Points, in no order, along strands that fork, close into loops and pass close to each other.
Points whose rows are less than 103 apart are linked; no others are. Some points are linked to none.
(982): [-21 -50   3 -16  15   1 -11 -12  54  62 -17  25  -7 -20 -24   8   0  -6
  -5 -11   3  -9   5  28 -20  33 -27 -24  -8  -2 -59   9 -13  21 -24 -45
   7  13   0  44   9]
(464): [-18 -12 -19   9 -32  31 -33  17  27  15  -3  -2  34   5  19  17 -22 -13
 -14   9  -1 -30   9   8  28 -23 -17  50  -6  15 -27  13  36  29  14 -19
  20 -32 -13  49 -18]
(1348): [ -1 -14  -9  20  -5 -20   4  -2 -13 -26  -3  13  33  24   4  36  23 -36
  -8  17  -3 -17   5 -28 -11  18 -41  37 -56  -4  -9 -44   0  17  -1  42
  11   2 -54 -15 -48]
(473): [ -2 -33  13 -43   9   4   8  -6  24  46  14   9  23  -7 -11  13   7   1
  -3   9  22  -5   1 -26 -26   8 -26 -19 -13  -9 -31  -7 -17  18   1 -36
 -13  15 -18  -1  -5]
(173): [ 12 -14  -9   7 -27  -2 -14  -7  -4 -11  14  -7 -29  11  38 -36 -20  41
  -5  -5 -25  16  12 -24   7 -18 -10 -12  46  16  28  16  20  -8   5  13
  -1 -19 -16  -4   3]
(497): [ 21   4   3   6  20 -41   4 -12 -16 -14   5 -14  25  20   6 -11  -5  34
   0  -1  11  25   4 -27  13 -13 -11   7 -11   2  37 -30  -9  -9  10  23
  -5   4 -23 -42  -6]
(1387): [-44  -5  26   7  22  -8  -6 -35   8  13 -25   8 -24 -16 -31  -3  16 -11
   9  -4  31   2 -26  20  25  28  29 -20  -5 -14   4  16 -24  -1 -15 -28
  12   9  57  29  36]
(650): [-14  -9   8 -10   0  33 -16  -3   8  -1  -1  13   3  -1   3  20   2 -14
   5   5  -8 -24   2  34  -4  13 -18   8   4  15 -29  16   4   2   7 -16
  15   4  23  28 -10]
(306): [ -2  28   0  -9  -3  -9 -11  -4  -1  30  -3   1   7   7  -5   6   2 -19
   8 -28  23  33 -19 -48  13 -23  12   9  16  -1  33  12 -20 -16   7  -6
 -17 -24  15 -44  21]
(1008): [-16   2   5  12  47  13  -8  10  35 -13   1 -16  22  -4  11 -19 -12  42
   5  26  14 -39   1  39  14  13  15  -4 -41 -12 -34  24   2   7 -46 -19
   3   4 -19  30   2]
(327): [ -3 -35   4   1 -40  11  -5 -16 -34 -22 -15  24 -28   8  31 -24  -3 -13
  -2  -4   6  15 -10  37  50  23   3 -29  54  16  -9  29  22 -24   6  34
  21 -11  49  27 -11]
(1183): [-10  15  12 -24  28  -8  10   3 -18 -28 -34 -15 -20 -29 -15  -1  17  10
  14  19  11  -6   9  52 -11  13 -28 -11 -13  11 -29 -23 -41  -8  -2  22
  15  32  28 -17  -1]
(475): [  3   5   6  12  10  31 -14  -5  10 -19  -5  -7 -46  13  15 -21 -16  12
   9 -19  -2   2  18  30  10 -23  17 -26  62  21  -9  30  38   1  -9  -1
  -2 -10  -5  26   6]
(1204): [  3   9   9  -7 -54 -52   1   9 -28   2 -17   1  12  17   6  -6  29 -27
 -27   2  25  15 -12 -30   7  -7  -4  53  11   9   9 -16 -15  -9  16  35
 -13 -39   4 -26 -27]
(303): [-21 -36  -4 -12  -5  -9   4 -37  -2   3 -12  33 -37  10  34 -27   0  17
  13  -1   4  19  -6  35  10  39 -18 -51  41  19 -43  -7  -5 -25 -26  18
  11   6  17 -10   0]
(757): [  4  28  -3  23  45  13 -38   5   7 -43   2 -35 -35 -12 -12 -31 -29  36
  25  -1  20  -3  11  34  48 -17  35  -4  43   7   6   1  48  14   0  24
  -9   7  -1  28  23]
(1132): [ 13  57 -25  35 -19   5  -5  22 -32  -9   0  -7  17  21 -12  16 -10 -26
  -5 -19 -19  -7  -5 -31   2 -26  11  33   5  -3  43 -11   2  11  20  34
   2 -28   2  -6  -5]
(1368): [  1 -50 -27 -30 -37   8  12 -12  24  64  34  61   1 -21  11   8   1  -2
  -3  13  -1  16 -18 -17 -44  19  -7 -44  15 -19 -28  11 -12   9 -21 -37
  -3  11   4  10   9]
(692): [-10  27  -8  22  20  23 -42  -5   1 -47  12 -20 -12 -17  -7 -13 -25   9
  22   4  29 -12  10  25  63  -8  18   4  31   9  15  -4  48  20  21  20
   1   1  22  46  14]
(773): [ 48  24  -9  22  41 -15  -6  22  -4 -32  21 -39  10   3  -5 -30 -35  62
  13   9 -18  17  15  19  -2 -30  26   0   2 -13  26 -22  11  -7 -13  21
  -9  18 -34 -30   6]
(898): [  6  -2   6 -14   4  37   7  10  -5 -21  16   2   5   1   9  23  15 -18
   0   0 -34 -28   9  22 -36  18 -11  -3  -5  10 -26   3  17  -8  12  -5
   1  12   6  -1 -17]
(1156): [-32   1  -8 -11  27  20 -18 -19  29  45   3  -2  17 -30 -52  26   8 -21
   5 -15  20 -10 -17 -11 -13   7  13 -17 -23 -28   7  10 -21  13  -8 -64
   2   8  27   7  45]
(622): [-28   2   9 -16  27  -7  -2 -26   8  27 -11   8   2 -41 -52  11  31   0
   7   2  36  -7 -26   5   8  26  15 -16 -36 -25   9   5 -42  -4 -12 -42
  -4  19  47  -3  41]
(1074): [  0  -8  15  32  45  -5  13 -14  -5 -27  -8 -20 -38   0  20 -42 -22  54
  18  -4  -4   7  12   6  18   2  31 -37  14   1  17  21  13  -9 -21  -5
  -3   3 -17  17  13]
(33): [ 38 -14  -8 -16   4   6  -6  15 -21  12  -3  -2 -48  -4 -16 -22  -5  12
  34 -36 -36  35   5  -3 -14 -12  18 -33  47  13   2  16   1 -40  -7   8
  -1  17  15 -59  24]
(875): [-22   7  -3  -9   9   9 -16   9  44   6  14 -18  22  -2 -46  45  -2 -19
 -16  19 -14 -50   5  10   4  22 -60  35 -70 -15  -5 -17 -20  31  -3 -30
  -7  23 -25   0 -25]
(627): [ -9  21   2 -11  33  31  13   0  28  31  22 -11  33 -24 -35  20  -5  -5
   5 -12   9 -11   2  -5 -28   1  26 -28 -36 -41   9  10 -18  11 -15 -59
 -17  15 -11  19  29]
(337): [-20 -24  -8 -42 -48   6   8   7  20  69 -10  15 -23  -4   7 -14  13  -4
 -16   7  15  -8  -8 -15 -27 -15 -24 -24  30  12 -65  11 -10  11 -11 -20
  13 -16   1   5   6]
(742): [ 54  18 -18  32  43 -17  29  21 -14 -57  12 -21  15   9 -33  14   6   7
  -1  -9 -50  -5  13   4 -52   4  19 -12 -44 -24  29 -36  18  -8 -10  35
  -1  27 -50 -45   6]
(1356): [ 43 -12  -3  -7   5  -8  20  12  -8  -8  14  -1 -11   3   5 -24 -19  45
   8 -10 -29  25  20 -53 -12 -38   6 -48   1   2  49 -13  19 -26   4 -24
  -6   1 -18 -23  24]
(500): [  7 -11   6  -5 -36  19  29 -16 -36   7   1  42 -15 -10  19   6   6 -24
   8 -12  -7  21 -21  21   2  27  29 -30  36  -6   3  33 -11 -20   9  23
  12  13  50   5   9]
(1382): [ 71 -10  -7  19  35 -22  27  25 -22 -48   3 -20  -6  -5 -29  10  -2   6
   1 -23 -58  15  22   7 -69  -4  19  -6 -12 -13  24 -31  11 -14  -5  22
  -3  18 -38 -46   2]
(133): [-18 -17   5 -25 -11  24 -37  26  50  25   3  -1  12  -8 -36  48   0 -29
 -16  18 -26 -39   4  24   0  13 -57  40 -30   0 -43   1  -5  23   4 -25
   4  16  -8  18 -32]
(1277): [-16  -5  -8 -11  -6  28 -43  14  31  -6  -3   5  15  -3  -1  31 -13 -19
   0  16   1 -29  11  38  19  -8 -38  44  -5  18 -32  11  15  24   6 -14
  12  -2   1  41 -22]
(1344): [ 11  -6  -5  -3  -9  16  24   6  -8   0  19  18  26 -14  -6  45  23 -37
  -8  -2 -29 -35   4  -3 -52  31 -19  20 -40  -6 -11  -1  -5  14  12   5
   2  15 -10   9 -21]
(967): [-12   1  13  10  38  16  12  -8  36  26   6   0  13 -14 -15  -6 -18  19
   0   4  13 -14   5  14 -21   5  36 -35 -24 -33  -3  14 -12  15 -32 -62
   1   4 -10  47  27]
(65): [-13 -15   2   3 -32   2  -5 -16  -8  12   3   7  -8  10  34 -19  -4   7
 -15  -5   5   3  -7 -20  10  -3  -3   0  33  19   1  30   8  -4  11  -3
  12 -33  12  14   1]
(230): [-14   8  -7   1  -7  -6  -4  -8  12   6   5   3  25  -3 -41  54  26 -38
 -13   6   1 -38  -1 -13 -10  29 -49  40 -63 -16  12 -27 -33  29  -1  -6
  -5  10 -21 -11 -29]
(829): [ 28  39 -26  14 -22  -4 -16  27 -21   9   9  -9   8  13   4 -13 -36   8
   3 -14 -11  23   1 -44  21 -51  12  22  32   6  45  -3  14   0  17  24
  -5 -25  -1 -16  11]
(1163): [  4 -18  10 -13  33  18   0  -4   9 -21  17  -3 -11  14  18  -9   0  20
  10   8 -19  -7   7  26 -20  20  -4 -34  14  11 -35  -2  21 -17  -7 -14
  -6  13  -3 -11  -5]
(813): [-17 -27   3   4  33  13  -9 -11  47   8   7  15  18  -2  20   2 -21  19
   7   9   5 -15   7  42   7  19  -6  -4 -25  -4 -34  30  -1  14 -36 -35
   9   8 -27  47  -5]
(424): [-11   5   5 -23  -3  -6   8  -4 -20 -16 -19  10  -4 -19 -10  26  32 -23
   5  10  -4 -14   7  37 -21  27 -43  13 -20  14 -31 -24 -39  -5   3  26
  14  25  18 -13 -24]
(844): [-11 -17  28 -20 -56 -49   7 -17 -10   5  -4  12  18  15  23 -11  25  -8
 -25   4  25  29  -7 -29  17   3  -8  34  10  11  12 -15  -9 -23  10  19
 -24 -27   2 -27 -22]
(852): [-36  41  10   5   4  -2  -7 -32   5   2   3   1  10 -12 -31  24  30 -20
  10 -11  34  10 -35  25  32  32  36  19 -18 -33  35  12 -44 -18 -16   1
 -37  10  32 -38  15]
(1012): [-18  36   4  20  45  15  -4   8  24  -7  -3 -35  28   1  -7 -19 -12  45
   0  26  20 -39  -8  18  21   0  20  -2 -44 -20  -6  11  -6  13 -32  -9
   1   1 -10  12  15]
(1292): [-11   8  -5  14  26  -2 -14 -14  25 -10   5 -27  -1  20  23 -34 -30  43
   4   5  12   6  22 -15  22 -25 -10 -13   8  17   8 -13  36  12   1  -3
  -8  -7 -33  10  15]
(772): [ -3  -4 -29   0 -49 -22  -2  36 -21  10   3 -27  -7  -4  31 -28   0  14
 -24  29  21 -28  -5 -25  26 -38 -11  54  18  18 -32  11  19  13  27  21
   6 -46 -25   7 -28]
(841): [-12  31  -5  -6  19  24 -16  -4 -10  -1  11   4 -30  -7 -39  14  19 -22
  36 -18   7  18 -28   1  26   5  34 -24   9 -13  17  26 -22 -26   2  -1
  -7  22  47 -31  19]
(1283): [ 18  22  -6  11 -26  10  34  23 -11  -2   7 -14  17   8  22 -12 -21  18
 -17   2 -26   6  38 -41 -18 -51   2  -1  -6  11  29 -24  28   5  20   0
   3 -15 -39  22  -7]
(433): [-47  40   1  20  17   6 -19 -23  24  -2 -13 -25  19   9 -19  30  -5 -13
  -5   3  21 -23 -19  13  36   8 -16  41 -35 -12  35  -9 -22  28   4 -12
  -9  -5  11 -10  11]
(163): [ 13 -12   7 -13 -24 -10  14   9 -49 -28 -25  13 -15 -14  23 -13   4 -15
   0  11  -8  14   8  23  -5  14 -12  -1  23  20 -14  -7  -9 -19  25  31
  23  -1  49   8 -16]
(396): [ 15  -7  -6   2  12 -10   3  21  -2 -41   6  -6  25  13 -20  32  14 -30
  -6  29  -5 -28  18 -14 -32   4 -44  20 -62 -11 -17 -50  -2  24  -2  20
  12  16 -56  -3 -46]
(35): [ 14 -32   4 -19 -39  18   9  17  40  20  29  39  -5   3  39  -3 -19   8
 -20  38 -17   5  11  13 -42  -6  -5 -26  11  -7 -25   6  20  12 -16 -44
  -2   5 -22  48 -11]
(1258): [ -2  -5 -11 -25 -39  10  11   4 -21  17   2  26  11 -23 -20  43  42 -40
 -10   5 -18 -28 -11  10 -35  35 -35  23 -21   2 -32 -15 -28   1  10  17
   5  17  20 -14 -25]
(296): [ 52 -16  -5  20  14 -30  32   3 -48 -36  -5   3  -8 -11  -5  10  14  -9
   2 -26 -42  18   6 -10 -55  19   6  -1   4   0  24  -9  -1 -15   7  50
   5  11 -14 -46  -1]
(257): [ 22  -8  -4  -2 -43 -13  31   3 -25  14  21  27  24   0  28  11   6 -11
 -15   9  -7   8 -14 -42 -26  -3   6  14  -6  -1  15   6 -11   0  19  14
  10  -9  -1 -11 -11]
(1286): [-17  18 -13 -12   2  -1 -26   0  33  43   0  -4   6  24   1   2 -15 -13
   2 -10  32  22 -26 -50   9 -34  -3  -4  22  -1   7   7  -2  14   1 -21
 -15 -27  -2 -38  26]
(1199): [-13  31  -6   7  16  31  -3   1  21  13  20 -19  40  31  -9  17 -12  -2
   2  -4  -7 -15   4 -15  -3 -12  -3  -4 -29 -10  11 -13  10  14  13 -25
  -9   2 -15  -6   7]
(14): [-17  -3   8  37  38 -34  -9 -30   3 -15  -7 -16 -43  16  -1 -56 -18  41
  10  -8  28  13 -15 -15  58   0  42 -34  21  -4  28  15  13   0 -26   6
   1  -2   9  19  29]
(994): [ -8   3  -5   0  15  15 -20   5  23 -24   4 -27   7   9  34 -15 -25  15
   3   6   5  -5  35   1  15 -26 -14  13   3  27 -13 -10  43  13   9  -4
  -7  -9 -35  24  -9]
(236): [ 12  -2  -2   7   2 -37   0  -9 -19 -17   4  -3  36  32   6  16  15  -4
  -8   4   3   9  -3 -35   1   5 -25  28 -21   3  15 -49  -5   1  15  39
  -4  -3 -32 -49 -33]
(755): [ -9 -63   2 -24 -46   4   8  10   5  45 -22  42   4 -26  27  16   6  -7
  -9  18 -17  -7   2  17  -2  20 -34  22  -6  20 -61  17 -13  -1   0  -9
  27  -1   7  34 -28]
(517): [  7  30 -11   5   8   5   8  -1 -11 -15  22   5  25   8 -21  39  21 -30
  -1  -2 -10 -25  -3 -15 -31  15 -18  13 -39 -12  18 -17 -21  13   7  10
  -6  11 -10 -22 -14]
(761): [-30  12  27  -4  26 -21 -15 -22   9 -12 -27 -15  -1 -13   0  -8  -4   0
  -4  13  43   3  -3  -1  27 -11 -14  26  -7  15  11  -4  -6  16  11  -1
   5  -3  23  29  20]
(1237): [-20  18  28 -14 -16 -23 -11  -5 -20  -1 -33 -15 -25  -1 -14 -18  14 -30
 -16 -23  22  20 -15 -22  32 -12  14  17  31  16  26   9   1 -18  23  20
  -3 -20  61  -4  28]
(1040): [ 38 -15  -9  -5   3   3  42  -9 -31  -3  18  15  -6 -21  21  12  11  -4
   9 -25 -32  18  -2 -10 -47  24  16 -14  14   2  11  19   1 -15   9  35
 -18  26  -4 -46   8]
(682): [-42  39   8  14  23   6 -15 -30  24  13  -5 -16  15  -8 -26  25  10  -6
   1   1  31 -18 -35  24  32  21  14  26 -30 -30  27  15 -42  11 -17 -18
 -16   2  18 -22  22]
(629): [-10  -1  14  28  43  11  21 -13   0  -5  -2   3 -39  -2   2 -26  -9  30
  22   0  11  -4  -7  14   8  14  54 -54  15 -14  -3  32  -4   1 -32 -24
   2   6   4  30  17]
(368): [ 50  30 -11  26  52 -31  17  22 -31 -43  -1 -32  17  -3 -46  -3   5  39
   8  -6 -16  -7   1  -5 -15 -10  20  -4 -41 -27  38 -29 -15 -12 -17  30
   4  15 -28 -56   6]
(184): [  6 -55 -14 -42 -32  18  15   2  18  74  25  25  25 -29 -12  20  16 -12
 -14   1   4  -4  -6 -35 -41  16 -12 -17  -9 -21 -38   5  -8  15   1 -42
 -13  10 -11   7  -4]
(977): [-12  25  -9   3 -47 -29 -13  18 -21   1 -26 -10   7  15   0   9  26 -40
 -23   7  22 -17 -20 -19  14  -9 -17  69   7  10  -9 -12 -11  14  19  33
  -4 -44   7 -16 -29]
(1188): [-25 -52  10  11  25 -13 -24 -20  41  39 -31  33  -1 -31 -20  16   0   7
   0  -2  -3  -6  -3  43  13  43 -16  -6 -28  -3 -34  21 -19   9 -17 -44
  20  10  23  52   7]
(1118): [  6  51 -30  41 -21  -4   2  25 -24 -10 -13 -10  27  21  -6  10 -10 -24
  -9  -1  -6  -8  15 -38  -3 -31 -13  42 -14  -1  25 -41   8  35  19  41
   7 -32 -32  16 -22]
(231): [ 42   0 -13 -11 -30  -1  29  32  -6   5  16  -5   8  14  11 -15 -11  34
 -13  -2 -30  16  27 -64 -24 -59  -1 -26  -5   4  38 -21  28 -14  14 -14
  -5 -10 -39 -22   5]
(993): [ -6 -25   5 -19 -53  -4  18   7 -24  32 -19  25   5 -18  22   4  23 -17
 -17  11   1  -9  -9   5 -10  13 -15  26   6  16 -38  19 -21  -7  16   3
  24 -16  30  19 -18]
(234): [-10  38 -27  36 -40 -21 -10  21 -21  -8 -36 -12  19  19 -10  14  13 -44
 -17   7  16 -24  -2 -43  13 -18 -23  60 -28  -2  16 -37   1  39  18  38
   7 -50 -24  15 -28]
(341): [-21 -57   7 -19 -35  -2 -30   1  35  64 -20  32  14 -13  -6  29   4 -15
 -18  13  -3  -3 -11  15  15  18 -34  39   0   8 -57  11 -14   9  -1 -11
  25  -2   4  24 -27]
(330): [  4  48 -23  11 -29  -4  -5  22 -21  19  -2   3  25  12  -7  23   2 -40
  -4 -18   5   9 -26 -43   1 -27  14  35   4  -9  35   5 -22  -1  18  12
  -5 -41  13 -33  -1]
(157): [ -8 -33   1  -3  -9   2  -4 -28 -14 -20  -9  23 -28   5  48 -21  -9  11
   6   0   0  20   0  40  23  21 -16 -26  49  25 -25  21   8 -22  -9  30
  15  -2  16   3 -12]
(1355): [ -3 -16  -5  10  -9  13 -32 -14 -15 -32   2  12 -33  10   2 -29 -12  -8
  12   4  23   3  -9  27  56   6  14 -29  59  13  -5  12  39   2   9  17
  19  -4  51  47   3]
(350): [ -6  -4   2  11  17 -10   8 -22   7   2  10 -11  16  24  26 -23 -17  46
   1   1   6  14  12 -30  16 -12 -13 -21 -10   6  24 -14   8  -3   4  -3
  -2  -1 -31  -9   7]
(300): [ 23  -9  12   3  10  29  22  13 -35 -27  -7   5 -44  -6   3  -2  -1   3
  27  -6 -36  11   3  30 -17  15  31 -47  33   1  -9   9  12 -25  17   5
   0  30  32 -11   4]
(621): [ -4 -13  24 -27 -37 -42   8 -28  -7  14   1  17   4   5  17 -13  26   0
  -9 -15  24  46  -8 -24   9  10   2   6  22   7  23   0 -23 -33  -1  14
 -35 -15   5 -44   0]
(1241): [ 17  -3   3  -2   0   6  35 -22 -37  -1  13  27  -7 -24  15  16  16 -15
  17 -20  -9  25 -14   5 -19  33  30 -16  11  -7  17  25 -18 -19   8  30
 -11  29  26 -22   8]
(533): [ -1   0  -1 -12   1  30  -7  19  35 -26   7 -20  14  10  46  -8 -16   1
 -11   8 -13  -4  47  20   2 -28  -1  12 -14  17 -14 -14  53   2  -6 -24
 -16  -5 -52  45 -19]
(317): [-18 -13  14   5  11  -4   2 -16   6   0 -10   7  33  -6  14  24   3 -11
   1   3  10  -9  12   2   6  15 -24  40 -43   7  -2   4 -23  11   3  -5
  11   5 -16  25 -24]
(818): [ 59 -30   4  -1  12 -13  -7  24 -34 -20  -7 -28 -38  -8 -26 -27 -23  25
  22 -26 -51  35  23   0 -19 -25  16  -3  41  11  26  -9  13 -30  -2   1
   4  14   8 -43  19]
(182): [ 20  11 -10 -17  25  12 -10   7 -17  13   3   4 -35 -10 -25  -5  11  -5
  42 -32  -9  36  -9  -6   2  -6  25 -33  25   3   3  20 -13 -42  -6   9
 -11  23  24 -57  23]
(455): [-12   9  25 -10  20 -36 -31 -13  -6 -11 -27 -21 -40  14 -23 -33   7 -10
   4 -21  25  35 -21 -11  52  -6  16   2  32  11  30   0  14 -23   7  23
 -17   3  49 -30  41]
(1031): [ 21 -43  -1 -15 -55  12  30  20  16  57  27  23  31 -11  14  20  -6  -9
 -26  28 -14 -10  -3 -35 -40  -8  -4   8 -25 -20 -18   9  -3  22  12 -27
  12   5 -27  19 -19]
(653): [-20  36  19  -9   1 -19   1 -20 -15 -10  -6  -1 -18 -10 -35   6  40 -20
  20 -26  23  32 -23  35  36  31  43   6   1 -19  27   8 -38 -43 -15  30
 -47  20  37 -55   9]
(1248): [ 32  46 -22  28  41 -36 -10  11 -32 -44  -4 -20 -10   2 -64  11  18   4
  14 -16 -14  -5 -10 -15   7  -1   5   9 -39 -24  62 -29 -29 -17 -17  30
  -7   8 -11 -72  11]
(743): [-37   4  33  -7   4 -19 -12 -35   4   9 -25   0  -2  -1 -11  -4  16 -18
  -6 -11  37  14 -16  -6  22   5   8   7   6   6  15   6 -11  -5   6 -13
   1  -8  45   7  28]
(878): [-25 -29   4 -19  28   2  -2 -15  53  29  -4  14 -12   0   7  -8  -9   7
   4   3  21 -12  10  32 -17  15 -23 -22   0   5 -56  18  -7  20 -42 -33
   0   8 -24  33   1]
(715): [-11   8  -1  15   8   5 -40 -15 -12 -33  19   3   0   8  -7 -15 -16   4
  12  18  17  -3  -9  11  55   8  17  -7  11  -1  20  -8  24   3  21   4
  13   6  50  42  10]
(1291): [  8  23  12  -4  30 -25   0  -5 -31 -30  -9 -15 -10  -7 -21   3  22  -2
   8  -6   6   8  -1  14  -9   9  -7   7   1   4  11 -14 -32 -13   5  31
  -2  14  21 -40  -3]
(227): [ -7  16  10   9  41  25 -18  -6   8 -30 -16 -17 -49   7  -7 -19 -12  14
  23  -5  14  -1   5  56  21 -12  20 -24  45  13 -20  26  20   3 -14  14
   4  13   7  16  11]
(997): [-12  -5  19  11  29 -49 -18 -30   4  -3 -20 -14 -52  16  -9 -55 -12  23
   2 -23  30  35 -16 -24  50 -11  22 -17  33   7  41  11  13 -11 -18  14
 -11  -4  18 -11  50]
(828): [ 19   7 -30  11 -42  -8  -2  43 -14 -17   6 -39  -1 -15  29 -32 -12  23
 -16  10  -8 -14  36 -30   7 -48  -3  40  16  26  -8 -19  50  13  32  23
  -2 -39 -44  17 -22]
(88): [  3 -39 -18 -14 -31  17  10  -7  38  42  32  62 -17   2  15   0 -13   1
  -4  13 -10   4  -7  22 -44  16  -7 -53  28 -12 -42  11   1  14 -33 -36
   7   6   1  29   2]
(1298): [-20 -10   9  25  38   8  20 -26  15  21  -3  14 -19 -17 -10 -11 -13  15
  14  -4  20  -6  -6  15  -8  17  43 -47   1 -23  -3  28 -20  15 -37 -48
  10   3   9  48  26]
(222): [ -1  45 -25   6  -3   9 -15  20  17  29  -3 -23  24  31   4   5 -35  -3
   5  -7   9  17  -8 -47  17 -51  -5  16   9   0  30 -18   9  24  19   0
 -19 -24 -14 -29  12]
(1347): [-33  51 -10  27  32  15  -2  -7  13 -13  -9 -38  27  23 -16  16 -10   0
   3  -1   3 -29   1  -2  27  -6 -20  25 -44  -5  29 -23   0  22   9   1
  -7  -1  -9  -7   5]
(146): [ -9  22  32 -11  -9 -36  -5 -20 -14  -7 -13  -3  -3   9 -14  -6  27 -18
   6 -31  18  42 -11  10  27  17  25  19  19   0  33  -3 -24 -38  -2  30
 -43  -2  29 -53   8]
(766): [ 13 -18   7  16  -2  38  16  -8 -19 -18  -1  21 -49  13  12 -10  -9   3
  20 -15 -17  11  -4  33   3   8  34 -56  55   4  -7  36  23 -13  -5   3
   6  15  14  17   3]
(1362): [ 18  21  11 -11  21  22   8  23  33 -34  14 -32  25  21  37  -9  -6   3
 -22   8 -26   3  34  41 -12 -10  15  -2 -27 -11  -3 -28  46 -13 -14 -18
 -28  18 -65  20 -16]
(543): [  2  14 -24  13 -51   6  21  30  -3   8   5 -29  17   3  30 -27 -21  27
 -21  15  -8  -3  38 -48   8 -60 -10  18  -5  15  10 -26  42  19  25   8
   3 -31 -46  28 -17]
(354): [-31 -36  21  11   2  -3 -18 -37  15  27 -27  28  -6 -28 -29  15  13 -11
   1  -4   6  -3 -14  38  21  48   4  -5 -14 -10  -5  13 -22  -3  -3 -40
  20  11  55  44  17]
(206): [  1  25   5   6  38  -7  29  17  13 -11  -5 -34  50   6  -6  -2 -10  35
  -1  22  19 -21  26  -2   3 -18 -15   3 -68 -16   5 -29  -8  18 -11   0
   4  15 -50  12 -13]
(1240): [ 65 -17  11   0  23  -3  26  31 -11 -44   6 -19 -17  -5   7 -10 -12  27
  -5  -3 -54  25  28  18 -52 -14  27 -23   9  -1  17 -27  30 -26   5 -11
 -16  19 -25 -31   3]
(558): [ 20 -22   9   7   7  -3   1  -3  -2 -28   2 -15 -42  -4  33 -34 -23  50
   4  -3 -29  24  26   4 -13 -12  -4 -27  41  14  21  13  13 -12  -8   1
  -5   0 -26  -7   2]
(1269): [ 14  -8  -2 -12 -45  26   2  26  22  24  29  18  20  10  24   8 -19  -4
 -21  27 -13  -9   5   1 -32 -25   6   7   9  -6 -20  14  17  19   6 -29
   9  -8 -16  39 -15]
(923): [ 10  -8  -3 -21 -62 -22  37  14 -52  17 -17  21  -5 -17  25  -9  30 -17
 -18   3  -4  -1 -12   6 -21  14  -4  16  15  12 -29   7 -24 -23  18  39
  17 -16  27 -12 -17]
(19): [ -6 -28   6 -25  26   4   8 -20  -6   2   4   2  -7  -2  18  -6  14  18
   9  -1  -4   6  -2  14 -14  31 -21 -32  19  14 -41  -6  -6 -21  -6   8
  -4  15   0 -36  -4]
(113): [-27  41  16  15  52  -3 -13  -5  15 -16 -15 -32  -3  -7 -14 -16 -17  27
   4  17  38 -16 -13   8  28 -17  15  11 -14  -4  10   6  -3  19 -11  -1
   3   2  13  22  31]
(1363): [  5  35  -7   8  12  31 -14   4  -1  -3  27   1  15  21  -9  19 -12  -9
  13  -5 -10  -3 -12 -11   0 -14  16  -6   1  -9  23   6   3  -5  13  -8
  -4   2  16 -14   8]
(22): [ -3 -12  18 -15  23  -8  17 -16  15  25   6  -1  36  -6  -3  14   4  17
  -1  12  32  -6   2 -12  -9   9 -17   2 -37 -13  -6  -6 -31  21  -4 -21
  -4  15 -27   1  -9]
(894): [ 42  -2  12  -4  34   8  19  17  -8 -17  16  -2 -18   0   0 -15  -9  29
  16  -2 -26  17  11 -11 -27 -15  32 -50   6  -7  19  -6  16 -28  -3 -27
 -16  16  -6 -17  18]
(481): [ -7  -9 -25   0 -46  12 -14  27  -4   2   3  -6  10  -6  35 -13  -8   4
 -16  20   9 -30   5   1  22 -29  -9  45  18  24 -34  24  33  15  21   2
  18 -42  -9  39 -22]
(1352): [ 21   2  19 -27  15  15  16  31  37 -31  25 -18  36  13  15  10  -1 -14
 -15  21 -24 -13  25  33 -31   8  -8   8 -49 -17 -22 -27  23  -2 -11 -21
 -22  31 -58  19 -31]
(688): [ -3  38   4   8   1  23 -10  -3 -26 -13   7   0 -11   3 -25  21   7 -30
  12 -20  -7   7 -19  -7  20  -2  28   2  15  -8  38  22 -14 -12  18   9
   2   3  43 -12   5]
(925): [-13 -17   1  16 -25 -13   2  -7  -4   1  -9  14  41   9  27  32  10 -34
  -9   5   2  -9   3 -16   9  11 -27  63 -39   7  -5  -5 -11  17   4  21
  13 -11 -29  12 -45]
(1297): [-30 -17  -8   4 -44  -3 -10 -19   4  31 -13  16 -24   7  14 -28   3 -11
 -21 -11  22  -6 -19 -10  13  -7   7 -12  48  14 -18  36   9   3  -6 -15
  26 -45  37  29  19]
(237): [-13  -8 -28 -28 -33  15  13  -8  16  54   4  30 -38 -11   7 -17  11  -7
   3 -20   8  16  -4 -19 -37 -13   1 -60  42   7 -34  21 -16  -3 -21 -23
   0 -15  11  -6  23]
(1238): [  1 -12   5   8   4  13 -18 -10  -5 -20  19  22  11   8  14   1 -15   7
   7  23  -1  -7  -6  21  16  14   0  -4   4   7  -2   2  14   0  13  -6
  19   9  32  38  -5]
(1197): [-36 -35 -15 -14 -70 -23  -4 -12  14  67 -13  25 -20  -1  12 -25  16  -4
 -30  10  24  -7 -32 -10   4  -2  -6   0  35   5 -42  27  -9   3 -13 -23
  29 -45  22  19  13]
(202): [ 33  -8   6   2 -12  -2  28  21 -61 -35 -13   8 -29 -13   3  -5   7 -14
   7  -5 -38  13   1   5 -22  13  12 -18  23  10   5  -1   1 -26  30  28
  13  13  47 -16  -3]
(437): [ 20 -12   4 -10   0   9  18  29  16 -27  23 -10  33  14  21  20  -4 -20
 -11  24 -26 -16  27   0 -36  -8 -22  18 -40  -3 -26 -30  25  11   3   2
  -3  18 -57   8 -42]
(48): [ 17  45 -17  19  19 -14  -7   3 -29 -37   8  -4  -1  10 -37  26  23 -24
   7 -15 -16  -7  -7 -16 -17   7  -8  12 -19 -10  40 -21 -22  -4   3  31
 -10   3  -5 -47  -4]

A tip is a point with one link. Name the tips that can be reached along the links from each point below, in the order of the rows.
(227) -> (500), (341)
(852) -> (818)
(1387) -> (237)

A piece is all that can be reached along the links. How many separate loops has the piece of each point below (a circle has one, a figure eight two, a Y none), and how many tips (points with one link)?
(1156) -> loops 2, tips 1
(368) -> loops 4, tips 2
(533) -> loops 2, tips 0
(1132) -> loops 1, tips 1

How many points has the smallest loop of links through each point below? Write 0 if it is on no loop.
(650) -> 8
(464) -> 20
(533) -> 11
(1387) -> 11
